Each row is a point on a tangle of strands that fork and nearly touch. The rows are in no order.
Points whose rows are less than 91.5 apart are linked; no others are. Some points are linked to none.
z_110: [-59 -15   3 -39  31  12   3 -18  20  -3   0  27  38 -21   0  31  42   0
  33 -13  11 -34  -8  37  34   6   3   3  30 -15 -24  46 -13   3  -6 -65
   0  -2 -14  -2   6  19 -22  40  44 -35 -40  18]
z_824: [-41  -3  -2  13 -13 -44  13  -5   9  60  15  16   8  47   9   5  -2 -26
  -3  20  24  14  62  -8  47   2  19  -3 -33  17 -13 -25   6  34 -16   7
  -2   8  47 -10  29  -2  17 -20 -11  63  25 -35]
z_249: [-26 -42  -1 -10   5  30 -19  -4  -6 -21  -6  17 -24 -31 -20  10  20  10
   6 -29 -22 -33 -22  -2 -14   2  14  -4   4 -20 -22  55 -18  -7   9 -42
 -18 -27  15 -16  -8  11  -1  24  45 -16 -38  38]
z_78: [-17 -46  14   9 -14 -11 -11 -17  42  -8  39  34 -30  27  -2 -10   8 -43
  45 -30 -28  -8  33 -18  46  26  -6  24 -20  28 -15  -6 -29  17 -19 -16
  11   4  27  -8 -20  21  -5  23 -19  35 -24  -4]
z_7: [ 29  -5  19  22   0   3  -8   8   2   1 -21 -10 -41  31 -19 -16 -33 -41
   3 -23 -37  41  27  -3  -7   3 -12  -1 -29  19  -5 -21 -37  -6  -3  -3
 -21 -36  10 -17 -24 -14   6  25 -29  23 -19 -12]
z_377: [ 22  28  -5  -5  11  17 -19 -13  -9 -38 -27 -27  -5 -23 -15   2  15  33
 -25   1 -22  -9 -23   2 -22  -4  -1 -27  14 -13   8  16 -13 -29  14  12
  -5 -25 -21  15   9 -16   8 -12  29 -41 -14  34]
z_351: [-31 -19   1 -13  28  17   4  -1  14  -7  -6   4  18 -26 -10  23  19 -16
  31 -14 -13  -3  21  33  30   0  -4 -10   0   3 -15  35  -8   4 -11 -27
 -14   0  12   8   4  14   3  26  20 -15 -34  24]
z_41: [ -9 -39  29   7 -61 -39  42  22  -1  27  33  50 -12  41  24 -11  -8  -4
 -20  20  31 -29   5 -14  -4  11 -20   3 -21  14 -30 -13   1  23 -16 -20
  13  36  13 -44   6  29 -12  -7 -38  32  29 -14]
z_188: [-48 -12  -7 -24  53 -14  24 -16  28  13 -12   6  51 -15 -15  13  16 -51
  69 -10   8  27  73  44  62   7  -3  -4   2  34  -2  15  11   5  -5 -42
 -14  -4  44  -1  10   9  11  52  18 -10 -25   5]
z_179: [-55 -22   8 -13  22 -31  11 -26  36  36  12  27  22  13  -2   7  12 -51
  44  -5  13  12  72   8  73  12  -1  14  -9  40  -1   7   2  22 -18 -29
  -6   8  50  -4  21  18   4  30   5  22   0  -7]
z_159: [-25 -42  30  11 -52 -41  32  13  10  33  36  57 -13  48  21 -16   0 -15
 -19  15  26 -24  30 -18  24  17 -12   7 -27  18 -34 -15  -7  30 -21 -21
  13  31  30 -46  14  24  -6  -2 -33  44  24 -20]
z_693: [-16 -42  12   9  20  19 -24 -20  34 -41  10  12 -30 -11 -24   6  23 -23
  57 -36 -51   1  22   1  24  29 -11  10   4  10 -17  10 -43   6 -19 -25
  -4 -23   3   3 -28  17   1  25  12  12 -65  20]
z_777: [ 23  67 -27 -25  32  27 -19 -19  -7 -35 -29 -23  54 -17 -21   4  48  38
 -14  15  13  -7 -13  19  20 -28   4 -15  31 -42   6  13  25 -41  18  24
   9  -5 -46  35  25  -7   2 -16  38 -57  -3  26]
z_390: [-23 -41   4   0  27  31 -19  -8   7 -27 -11  12 -18 -33 -27  12  27  -4
  26 -28 -38 -19   0  11   2   6   6  -7   7  -7 -24  46 -29  -2  -2 -35
 -22 -31  13 -14 -14  13   4  32  43 -12 -52  33]
z_300: [-39 -26  12  -9   2 -16  11  -6  31  16  25  26  13   5   2  14  12 -32
  32 -11   1  -1  40  14  54  13 -11  11 -10  26 -11  19  -4  17 -21 -23
  -4  17  26   5   9  23  -1  23  -4  10  -9   6]
z_462: [ 25 -18  14  23  18  16 -14  -1   6 -21 -21  -9 -41  23 -32 -13 -20 -53
  16 -39 -55  44  24   2   1   9 -11  -6 -22  19 -17 -10 -42 -10   2  -8
 -22 -47   5 -13 -28  -9  14  27 -14  13 -36   1]
z_489: [ 52  55 -10  15   5  -7 -25 -28  31 -26  10 -12 -13  -6  -9  -2   5  26
  19  23 -20  37 -15 -15 -26  22   8  -8  11  19  25 -49 -26 -11 -13  67
  28 -11 -51  44 -12 -46   1 -49 -17 -20 -14  36]
z_576: [-12 -42   9  10  29  31 -29 -11  18 -38  -8  12 -29 -22 -29   5  23 -15
  41 -34 -53  -3  15   7   9  17  -4  -4   6   1 -27  25 -43  -2  -9 -27
 -16 -36   4  -7 -23  13   6  31  28   2 -64  26]
z_347: [ 34  55  -4  -9  -3  -1   3  -5  -5 -21  13 -11  22  -4   5  21  28  39
 -13  22  -1  10 -21   3  -7 -13   1 -10   5 -16   9 -10  16   3  -7  36
  12   7 -51  40   9 -19  -2 -36 -10 -25  10  18]
z_312: [-13  12 -26 -18  17  13   6  18 -46 -20 -27 -46  28  -8   5   3  11  42
 -49 -11  29 -12 -48  16 -24 -20   6  11  25 -51   7  37  53 -22  51 -14
 -12   5  -5  13  26 -11  17 -14  38 -40  39  -8]
z_184: [ 39   5  14  17  -2  27 -27   7  -4 -42 -33 -25 -54 -16   2 -22 -24  15
 -24  -2 -26  -4 -40  -9 -55   5   1 -18  12   3  17 -13 -42 -20   0  11
  -6 -32 -13 -10 -29 -17  -5  -6  -1 -20 -18   9]
z_127: [ 29 -19  19  19 -17  34 -25  16 -19 -34 -27 -13 -68 -23  11 -23 -39  12
 -24 -12 -11 -17 -47 -16 -67   1   3  -4   6  -2  14  -7 -31  -5   7  -8
  -5 -17   8 -30 -43  -7 -19   3  -6  -6 -14  -6]
z_301: [-54 -28   7 -30  36   1  14 -15  25  -9  -1  21  33 -20  -2  28  34 -26
  52 -16   0 -14  21  42  44  12  -2   5  15   9 -16  40 -15  17 -16 -59
  -9   3   8  -1   4  15  -7  43  29 -25 -42  17]
z_773: [  8  -8   4  13  14   7 -27 -47  35  -2  39   9 -39  39 -21 -10  -4 -48
  56 -32 -47  28  38 -42  29  21   5  25 -34  35   5 -35 -41   4   1  15
  19 -25  11  -3 -16 -12   0   8 -35  38 -24  -5]
z_56: [-52 -16 -21 -34  20  34 -12  -4 -26  -6 -24  -5  16 -34 -28  10  14  27
 -12 -26   6 -23 -33  11  -3  -7  20   4  25 -26 -17  70  23 -32  40 -40
 -21 -15  17 -13  11  -1  11  23  64 -39 -25  23]
z_973: [-33 -17  -5  -5  62   4   2 -27  33   4  -9  -2  31 -12 -30   2   4 -54
  70 -25 -12  39  77  28  54   8  -7  -5   0  37   1   8   4  -1  -2 -21
 -13 -16  36   2  -1   8  15  41  13   4 -37   6]
z_966: [ -2 -18   2  -2 -15   0  16  28 -21   3 -15 -25  -6 -11  12   8 -19  -6
 -30  -3  -8  -8 -13  14 -28 -10  -1 -14 -12 -16  -1  22  17   0   4 -16
 -14  -7  18 -10   2  14   9   1   5  -3  20   4]
z_664: [-17 -31  -3  -3  -5   4  16  26 -13  12 -24 -22   0 -12   4  10 -12 -22
 -20  -8 -12  -1   8  21  -8  -7   3 -14 -18  -7 -14  31  17  -1   2 -22
 -23  -7  32 -17   4  23  17  17  16  -1  13   9]
z_820: [ 50  35  14  10 -21 -19  24  27 -30  11   3  -8  12   0  25   2 -18  38
 -40  36  16  -3 -38 -12 -45 -25  -4   5  -1 -14  32 -16  30  16 -15  44
  -1  29 -23  13  -2  -4 -11 -22 -40   3  57 -23]
z_235: [-28  15 -13  19  -5 -46  24   5  -8  68  -5 -16  19  41   7   8 -10 -18
  -7  29  25  31  66   3  35 -16  24  -3 -27   7  -9 -35  15  38 -13  20
 -12   2  41  -4  33 -16  28 -28  -3  62  32 -45]
z_102: [-21   3 -16 -18  28  34 -24 -17 -21 -25 -32 -14  10 -40 -40   3  16  32
 -11 -21 -15 -13 -23   9  -5  -5   9  -9  24 -16 -11  58   2 -44  41 -19
 -18 -27   5 -10  14  -8  11  23  60 -44 -29  40]
z_609: [ 53  37  -8  13  14  -4   3  11 -15 -19 -42 -50   8 -11  -1 -14 -13  10
 -31  32  -8  13 -16   8 -25 -18  -3 -19  16  -6  35  -7  15 -12   8  54
 -10 -14 -29  29  14 -28  29 -18   1 -35  24  -2]
z_547: [-62 -25  -1 -39  24  23  15   3   3  12  -6  17  35 -23  11  30  27  -8
   5 -10  25 -27 -16  31  25 -12  16   0  26 -20 -33  55  10   2   2 -56
 -14   6   3  -9  10  28  -6  28  43 -36 -13  12]
z_96: [ 39  -8  10  39   7  38 -28  29 -42 -20 -59 -55 -48 -21  -4 -34 -63  -6
 -50   6  -1  -2 -50 -14 -50   9  -2   0  24   9  33  -8 -15 -33  25  19
 -25 -14   9  -6 -20 -20  18   3 -11 -11  13 -28]
z_82: [  8 -12  14  10 -36 -24  33  41 -36  35 -25 -13  -7   6  17 -11 -47  -3
 -57  28  23 -10  -9  -6 -43 -18  -6   7  -6 -23  24 -16  28   8 -11   2
 -22  18  30 -20   8  18  -6  -2 -22  34  51 -45]
z_141: [-33  20 -19 -34  25  15  14  -2  10   4  10  10  80 -10  21  23  45  40
  -5  18  48 -24 -10  39  31 -31   5 -11  41 -47 -11  24  50  -7  -3  -7
  12  22 -42  28  14  39 -12 -13  30 -34  16  -9]
z_987: [ 14  42 -12 -18  19  22 -15 -17 -10 -32 -21 -18  20 -23 -18  14  33  36
 -18   3 -10 -10 -15   9   1 -15   0 -21  17 -25   1  20   1 -32  17   8
   1 -11 -32  26  19  -7   3 -11  32 -46 -15  35]
z_64: [ 27  10   1   4   5  18 -28  -7  -9 -44 -32 -30 -31 -23 -12 -12  -1  33
 -30  -5 -25 -12 -37  -7 -47   5   0 -23  16  -8  14  10 -27 -32  14   6
  -9 -37 -10   1  -6 -17   6  -8  26 -34 -15  29]
z_132: [-13 -12 -21  -9  10   1  10  37 -56  -3 -35 -52  16 -15   9   2 -14  15
 -50  -5  24  -8 -42  16 -34 -14  -4  11  11 -34   9  35  53  -7  44 -22
 -19   5  19   1  26 -13  29  -6  22 -22  49 -17]
z_796: [ 56  55  -2  26  -5 -38   9  14 -12  24   2 -29  18  10   2  -4 -21  14
 -20  39   5  39  15  -9 -14 -17   3   4   3   4  28 -34  15  12  -9  64
   0   7 -18  22   6 -28   6 -22 -18  10  44 -15]
z_984: [-29 -41  20  -2 -21 -19  19   5  25  12  35  38   1  14  10   5  12 -26
  14 -11   6 -16  22   1  44  17 -13  11 -16  21 -25  14  -8  20 -25 -24
   0  24  21  -8   7  30  -5  17 -14  16   0   7]
z_922: [-32  44 -20 -32  27   3   8 -25  21   9  28   5  69 -15   0  25  31 -12
  53  11  28  17  29  38  63  -7   3   6  12  -1  14   5  32   5  -4   2
  20  25 -20  30  21  -7 -11   2   3 -23 -18   3]
z_608: [-54 -44 -21 -24   5  28 -10  16 -41  -5 -24 -12  -6 -26 -23   1  -1  19
 -19 -33   7 -19 -33   5 -20   0  22   6  15 -14 -21  71  32 -19  41 -45
 -31 -18  36 -18   5 -16  27  18  58 -26 -15  19]
z_483: [ 31 -11   7  40   9  24 -18  36 -48  -2 -67 -58 -39 -18 -12 -36 -68 -25
 -54  10  -6  11 -32  -3 -37   9  -8   3  16   8  30  -6  -3 -30  26  14
 -31 -21  15 -16  -4 -16  24  16 -17   0  22 -40]
z_98: [ -6 -50   2  -5 -30  18 -14  15 -25 -29  -2  14 -51 -21   7 -14 -17  21
 -15 -30   2 -38 -48 -16 -61   5  12  -7   1 -22  -9  29 -12   5  15 -40
  -5 -20  21 -31 -29  -2 -11   4  24  -7 -14  13]
z_793: [-15  57 -23 -25  16   7   0 -24  17   2  45  11  71  -9   7  26  40  17
  33  23  28  11   8  24  51  -6   6  10  17 -17   8  -2  37   9  -4  26
  26  32 -51  41  18  -4 -15 -22   0 -22  -5   0]
z_933: [  2 -15   5  -9 -25   8  13  21 -20 -13   5  -6 -11 -11  21  10  -6  14
 -26  -5   0 -24 -39   0 -39 -12  -1 -13  -9 -22  -1  15   5   3   0 -19
  -4   2   1  -6  -4  11  -5 -11   1  -7  14  10]
z_268: [  5  29   1 -25  -9  17 -32 -27  17 -20  33  30  14 -14   0  22  58  61
   5  -8 -12 -35 -40 -17   1  16 -24   6  12 -12 -13  -2 -20 -17  -8 -12
  33   9 -63  33  -1  11 -32 -11  -2 -22 -25  39]
z_959: [-35 -51  16  -5  -5   9  -1 -10  19 -19  23  39 -10 -20   2  16  33  -2
  37 -21 -11 -43 -17   0  26  22  -6  12   8  -5 -32  34 -33  20 -25 -52
  -5   5  -3  -3  -8  26 -15  25  16  -6 -42  28]
z_101: [ -8 -47  17   0 -45  -5  23   7  15 -12  45  47 -21  13  25  -2  17  10
  13  -7   3 -42 -25 -14   4  22 -15   2 -14   6 -33   1 -17  20 -21 -25
  19  33 -10 -15  -7  26 -16  -4 -29   5 -11  17]
z_910: [ 27  32  -5  12  -9  -8 -13 -35  37  -8  61  14 -21   7  11  -8   7  22
  32   1 -34  21  -3 -31  -8  31  11  20 -16  30  20 -43 -24   8  -9  52
  56   6 -27  18 -10 -31 -14 -37 -36  10 -11  20]
z_571: [ 15 -17   7  21 -23   2   9  48 -56  20 -44 -33 -28 -13  12 -22 -62  -7
 -63  17  20 -10 -22 -12 -50  -3  -8  14   7 -22  36 -10  26  -1   5   3
 -21  14  36 -20  -3  15  -2   2 -22  28  51 -48]
z_729: [ 20 -10  18   0 -44  -5  21  15   2 -15  31  33 -21   2  31  -1   4  40
  -6   6   5 -34 -50 -16 -51   3 -17  -4 -11   6  -5 -23 -10  14 -18   2
  34  32 -34 -10 -19   7 -26 -26 -44   6  -2   5]
z_628: [ -2  -9   2  16  20   2 -24 -35  26  11  19   5 -29  40 -29  -5  -8 -55
  47 -33 -34  37  54 -23  37  15  -1  14 -31  33   0 -25 -30   4   4   4
   0 -30  20  -3 -14  -6   8  17 -27  42 -19  -7]
z_412: [-31 -31  19  10 -36 -41   9  -7  18  35  42  61 -15  55  23 -21   6 -27
   1  12  11 -18  45 -35  41  26   2   9 -32  27 -26 -21 -15  37 -22 -11
  22  22  40 -36  16  10  -2  -5 -30  57  18 -29]
z_740: [-49  24 -22 -35  39 -19  23 -41  34  26  22  10  70  -5   0  18  26 -45
  81   4  27  23  62  37  75   0   9   7   0  26  22   1  27   8   2 -24
  12  11  25   4  28  -8  -2  29   9 -19 -10   0]
z_317: [ 11 -30  19  -1 -49 -17  30  39 -26  17  -3  11 -21   6  27 -10 -43  -3
 -39  15  27 -24 -27 -12 -50 -11 -12  -2 -10 -12   2  -9  16  13 -11 -15
  -7  26  19 -30 -11  27 -20  -3 -22  25  38 -24]
z_89: [ 64  45 -27  31  31 -18  -2   0 -11  32 -57 -52  21  12 -35 -44 -47 -49
  -9  14  -9  63  25   4   3 -12   6 -22  13  16  23 -47   8 -22  12  67
 -17 -33 -25  23  26 -45  46   4  12   0  17 -27]
z_36: [  3  31 -14 -25  30  30 -32 -27  -8 -31 -25  -8  18 -40 -40   8  30  38
 -10 -16 -16 -17 -21   7   3  -6   0 -16  26 -22  -5  42 -10 -52  34  -7
  -5 -21 -21   5  14  -3  -4  17  53 -53 -29  48]
z_899: [ 41  46  -3  17  -9 -12 -16 -26  32 -17  41   8 -20  -1   7  -5   3  32
  16  14 -25  26 -18 -24 -25  27   8  16   0  29  24 -52 -27   3 -16  62
  50   6 -42  25 -18 -42 -14 -50 -37  -2 -10  23]
z_507: [-17 -21   9  14 -15 -25 -10  -8  22  29  13  24 -27  54  -7  -4  -8 -42
  16 -12  -9  14  52 -17  36  15   3  11 -40  22 -13 -26 -25  18  -9  -8
  -1 -11  38 -19  -6   1   2  11 -25  62  -3 -26]
z_386: [  2 -34  12  -7 -53  -7  33  10   7  -7  49  52 -14  20  36  -1  18  25
   2   6  13 -47 -40 -19 -17  18 -22   2  -9   6 -27  -6 -13  16 -17 -15
  30  44 -29 -18  -7  20 -19 -22 -46   1   2   9]
z_786: [ 46  20  32  34 -38  -6  -9  19  -6  18   3  22 -49  14  14 -17 -39  15
 -21  16   3   8 -13 -31 -45  -6  -5  20 -16  33  16 -57 -19   7 -17  44
  25  34 -19 -16 -45 -10 -34 -11 -56  35   6 -36]
z_439: [  9 -19  14  18 -18 -13  -7  12  16  11  -2   6 -38  41 -12  -8 -22 -34
   9 -22 -23  23  32  -4   8   7  -9   7 -36  16 -10 -22 -29   4  -5 -10
 -10 -19  22 -20 -25   2  -1  22 -29  41 -13 -14]
z_653: [-38  19 -11 -28  33  -5  10 -34  30  12  23   9  53 -14  -4  19  22 -30
  67  -1  15  19  47  29  63   3  -2   7   0  20  15  10  16   8  -6 -12
  10  17   6  22  21  -5  -4  18   3 -15 -23   9]
z_780: [  7 -19   7  20  36  20  -9  -7  11  -7 -23 -12 -15  14 -35  -9 -15 -52
  23 -39 -50  50  45  14  22   9  -8 -12 -14  22 -23   1 -21 -13   4  -4
 -24 -40  14  -6 -16   0  21  29   1  12 -31   2]
z_12: [ 18  42 -20  18  15 -19   6 -11  -4  39  -2 -33  34  12 -23   0  -7 -18
  17  15   6  54  64   7  32 -13   2 -10  -9  12   8 -21  28   1   6  44
   2  -8   6  18  21 -19  25 -10   9  12  19   4]
z_828: [-17  39 -21 -27  13   9  12  -5  11   8  30  10  75   2  16  27  41  25
   9  22  38  -1  -1  34  45 -21   5  -1  19 -28  -6  11  50   8  -9  19
  15  33 -51  38  15  17 -11 -22   1 -21  13  -9]
z_104: [ 18  -1  13 -15 -31   9  10  18 -26 -22  10   8 -14 -12  32   6  -5  40
 -30   1  15 -31 -67 -15 -60 -15  -7  -9   3 -26   8   1   3   2  -1 -12
   9  13 -16  -4 -10   4 -20 -26 -11  -8  19   1]
z_607: [ 69  55   7  37 -11 -31  -1  18 -12  22   3 -13   0   6   9  -8 -33  25
 -25  43   7  31  -3 -24 -31 -12   8  16  10  15  34 -49   2   7 -17  75
   6  22 -23  20 -13 -29  -6 -27 -34  14  44 -25]
z_202: [ -4 -13   3  14  31  11 -13 -17  25   4   1  -6 -12  17 -30  -3  -9 -44
  38 -31 -32  42  58   8  35  13  -8  -2 -18  26  -8  -4 -14  -5  -2   2
 -11 -27  17   8 -12   3  15  20  -7  20 -26   4]
z_369: [ 29  54 -27  24  11 -40  16  -3 -18  49  -3 -38  39  21 -14  -2  -6  -6
   2  32  18  54  55   2  21 -24   8   0  -8   1  12 -35  31  16   5  54
  -2   2   4  16  37 -23  23 -22   9  26  40 -14]
z_65: [  1 -44  30   6 -64 -31  40  32 -12  25   9  35 -30  25  26 -18 -38  -7
 -35  22  38 -29 -13 -16 -37  -1 -18  -1 -14   2 -18 -19   7  22 -13 -25
  -2  32  18 -48  -7  31 -27  -3 -28  36  32 -24]
z_904: [  5 -38  20  11 -42 -15  11  15  22  -6  28  30 -35  19  14  -9  -7  -5
   8 -13 -11 -19  -3  -7  -7  17 -10   4 -28  13 -18 -15 -18  19 -16 -12
  14  13   3 -17 -23  19 -15   8 -31  24 -11   2]
z_287: [ 16 -42  15   7 -31  25 -18  20 -21 -31 -11   4 -67 -24  14 -23 -34  15
 -16 -18  -1 -30 -51 -21 -73   0   7  -6   1 -11   3   2 -20  12   8 -27
   0 -11  12 -36 -46   1 -25   3   0   1 -14  -3]
z_17: [-38   2 -18 -39  15  22   4  -4   1  -1  10  14  56 -13  20  24  38  49
 -19   3  40 -36 -32  20  10 -25   6  -9  45 -58 -17  37  34 -18  12 -23
   6  14 -36  17  14  43 -16 -13  44 -33  16  -3]
z_567: [-12 -52  13  13  -3   6 -14 -14  39 -30  27  22 -38  13 -14  -3  12 -41
  53 -42 -44  -3  28  -8  37  28  -9  24 -11  18 -19  -1 -40  13 -17 -21
   3  -7  17  -7 -33  20  -2  27  -9  28 -47   3]
z_125: [-28   1 -24 -39  -3  23  -8  -1 -21  -9   8   6  32  -8  14  14  26  61
 -39 -19  33 -30 -53   0 -18 -14   6   2  40 -66 -10  44  33 -33  34 -23
  -1   5 -24  11   9  23 -11 -17  51 -35  21   3]
z_869: [ -7 -17 -11  -5  -4  -3  15  37 -46   4 -30 -45   7 -16  13   1 -24  -1
 -46   1   9  -8 -27  11 -36 -12  -3   1  -2 -25  10  27  39  -2  22 -19
 -19   0  26  -9  15   4  21  -2   9  -9  44 -11]
z_974: [ 44  15   2  32  15  22 -21  19 -26 -32 -55 -55 -31 -25  -3 -26 -38  22
 -48  18   4 -12 -59 -12 -54   1  -2  -8  32   0  48  -9  -9 -34  22  39
 -16 -10  -9  19  -9 -25  24 -17   0 -27  17 -18]
z_279: [ -7 -35  -5  20 -15  -1   7  50 -48  23 -55 -43 -30  -8   2 -26 -64 -26
 -58   6   5   1  -8   5 -42   1  -3  11   1 -13  15   6  20  -7  13 -20
 -32 -11  48 -39  -1   6   9  19  -7  30  30 -45]
z_325: [ 37  67 -17  -9  15   9  -2 -11  -6 -20  -1 -21  37  -8  -8  13  32  21
   2  25   7  21  -1  13  15 -16   5 -12   9 -19   8  -8  23  -4  -1  47
   9   4 -50  46  20 -27   8 -34   6 -36   4  26]
z_556: [ 59  46  18  35 -22 -21  -9  15  -4  17  14   7 -20  12  14  -9 -35  27
 -22  28   3  22  -9 -27 -35  -5   4  21  -1  28  25 -57 -12   5 -22  64
  23  28 -22   3 -32 -26 -20 -27 -49  24  26 -25]
z_587: [-10  24 -23 -27   8  19  -3   0 -28 -20  -9 -21  31  -5  10  10  25  57
 -46  -8  26 -19 -48   6 -17 -22   6  -2  29 -62   1  32  40 -26  37  -8
  -3   4 -26  18  18   8  -4 -23  40 -41  28  -2]
z_915: [ 26  -6  30  22 -48 -20   3  25   3  19   9  35 -45  22  20 -20 -36  10
 -17  14  12 -11  -9 -27 -42  -4 -13  10 -26  27   5 -46 -12  19 -14  19
  22  37  -9 -31 -39   7 -33  -2 -53  43   5 -37]
z_645: [-17 -18   5   7 -10 -21 -11 -18  33  22  36  28 -12  35  -1  -5   2 -33
  31 -11 -13   5  49 -17  44  20   1  14 -30  30  -4 -14 -13  16 -13   2
  11   3  31  -2   0   9   0  10 -20  44  -2  -9]
z_499: [ 11  27  -2 -26 -13  17 -16 -12  -4 -23  18  18   6 -14   5  23  42  63
 -21 -10  -2 -32 -54 -15 -22  -7 -11  -7  14 -33  -9   6  -9 -23   6 -13
  19   0 -50  20   3  13 -27 -19  10 -26  -4  30]
z_417: [ 24  -4  16 -12 -39  10  15  10 -16 -20  20  30 -20  -8  36   4   9  53
 -17   5  15 -38 -74 -24 -68 -11 -18  -7   3 -13   1 -15  -9   5  -8 -10
  25  27 -33 -10 -15   7 -32 -34 -30  -5   6   4]
z_294: [-61 -29  -7 -41  10  23  22  11  -3  17   6  18  41 -11  30  26  21   3
 -17  -2  43 -30 -28  20  20 -20  15   1  36 -35 -38  51  29  -4   6 -50
 -11  16  -5  -4  12  37  -5   7  40 -36  19   0]
z_69: [  1  43 -27  33  16 -46  15  -6 -18  64  -1 -41  29  33  -3   1 -12 -11
   2  34  24  52  64  -1  29 -22  22  -2 -19   2   5 -48  17  32   0  41
  -2  -2  23   3  42 -26  28 -35   7  56  39 -43]
z_938: [ 25  70 -26 -17  36  28 -13 -20  -3 -27 -21 -19  58 -22 -26   6  42  13
  16  25  13  17  10  25  32 -20   1 -19  23 -22   6  -1  22 -28   3  33
   7  -4 -39  43  27 -24  11 -18  30 -50 -16  33]
z_264: [ 13  40  -3 -21  -7  11   3  -3  -7 -20  16   2  24  -4  14  25  36  51
 -23   9   7 -15 -40   2 -10 -17  -1 -10   6 -36  -2   5  18  -7   0   9
  10   9 -51  32  10   5 -12 -31  -3 -26  11  11]
z_403: [-40 -18   9   6 -22 -42  11  -9  17  50  30  43   2  48  17  -5   4 -30
   1  15  19  -2  52 -20  51  16  10   4 -29  25 -19 -17  -4  35 -21  -4
   8  14  45 -19  26   5   7 -11 -17  58  22 -27]
z_844: [ 20  24  -4  15  -5 -14 -17 -30  31   9  58   9 -20  24   7  -8  -9  -1
  29  -3 -29  24  19 -35   3  21  15  19 -24  34  15 -44 -23  11  -1  45
  43  -2  -8   5 -11 -25  -8 -19 -35  29  -2   4]
z_76: [ 15 -21   7  23  -4  17  -9  35 -37   3 -50 -47 -34  -9   2 -26 -62 -25
 -45   3 -15  10 -15   2 -39   3  -6   1   1  -2  17   3  -1 -15  13  -7
 -30 -24  26 -33 -14  -3  11  20 -10  10  16 -30]
z_51: [ 66  67 -17  10  10 -10 -15 -18  14 -26  -9 -27   8  -6  -8  -1   4  24
   5  35  -8  32 -19  -9 -26  -2   8 -16  19   5  31 -39  -7  -8  -9  74
   9  -8 -56  53   0 -46  10 -47   0 -30   1  29]
z_488: [-18 -53  -3  -5 -17  25 -15   3 -14 -25   0  21 -42 -24 -10  -1   8  13
  -2 -33 -16 -39 -36 -12 -37   5  15  -6  -2 -25 -19  42 -16  -2  10 -44
 -13 -28  20 -25 -19   7  -5  15  35 -12 -28  32]
z_214: [-52  12 -18 -27  45 -24  29 -22  26  38  -7   5  67  -7 -13  11  18 -51
  66   6  30  32  80  36  71  -2   2  -2  -4  33   6   1  27   4  -2 -30
  -9   2  46  -1  23   1  11  40  12  -7  -8  -4]
z_604: [-59   0  -9 -17  33 -30  20 -23  24  52  -7  12  44   6 -11  10  12 -48
  44   9  31  26  87  16  70  -3   4   2 -11  35  -2  -3  21  14  -8 -19
 -17   6  56  -4  29  10  12  27  13  20   3 -14]
z_770: [ 51  25  -7  24  21   6 -12  14 -21 -28 -57 -62  -7 -20  -3 -25 -27  14
 -43  29  -2  -1 -41   2 -42 -11  -4 -17  28  -1  48  -7   4 -30  19  51
 -17 -16 -22  27   9 -30  34 -15   5 -34  19 -13]
z_715: [ 14 -25  27  17 -50 -27   8  21  15  10  17  38 -45  31  16 -22 -28  -4
  -7   1   3 -15  -3 -19 -23   6 -13  10 -30  23  -7 -38 -21  23 -11  -1
  20  24  -1 -36 -33  11 -28   8 -47  40  -3 -25]
z_147: [ 69  58 -17  10  12 -11  -1   1  -5 -20 -26 -41  16  -6  -2  -9  -2  18
 -14  40  -3  25 -17   1 -24 -16   7 -16  20  -3  37 -22  12  -4  -6  73
  -4  -6 -46  47   8 -42  20 -32  -1 -34  19   9]
z_908: [ 11   2   0  12  -5 -11 -24 -39  33  16  50  23 -33  42   3 -12  -8 -33
  42 -12 -38  15  28 -48  18  21  14  27 -41  34   4 -45 -34  15   0  24
  37  -8  11 -10 -15 -15  -9  -3 -40  51  -5 -12]
z_4: [-25 -26  -2  -8  13  15  10  13   0   4 -15  -9   8 -21  -4  16   5 -20
   3 -12 -16   0  15  29  14  -7   1 -14 -11  -2 -20  37   7   0  -3 -21
 -22  -4  22  -4   3  22  14  22  22  -9 -12  21]

A fork is a point with three links. Follow the links from the first point to the second and name the forks in between, in order.
z_188 / z_141 | z_214
z_312 / z_101 | z_966
z_499 / z_56 | z_987
z_664 / z_604 | z_966, z_214
z_604 / z_933 | z_214, z_966

A fork is a point with three links, a tip a point with one. Leave the first point through the second and follow the links. Name the first fork or tip that comes.
z_110 / z_301 | z_966
z_966 / z_664 | z_294
z_268 / z_499 | z_987
z_317 / z_65 | z_12
z_828 / z_793 | z_214
z_987 / z_777 | z_268
z_729 / z_386 | z_796
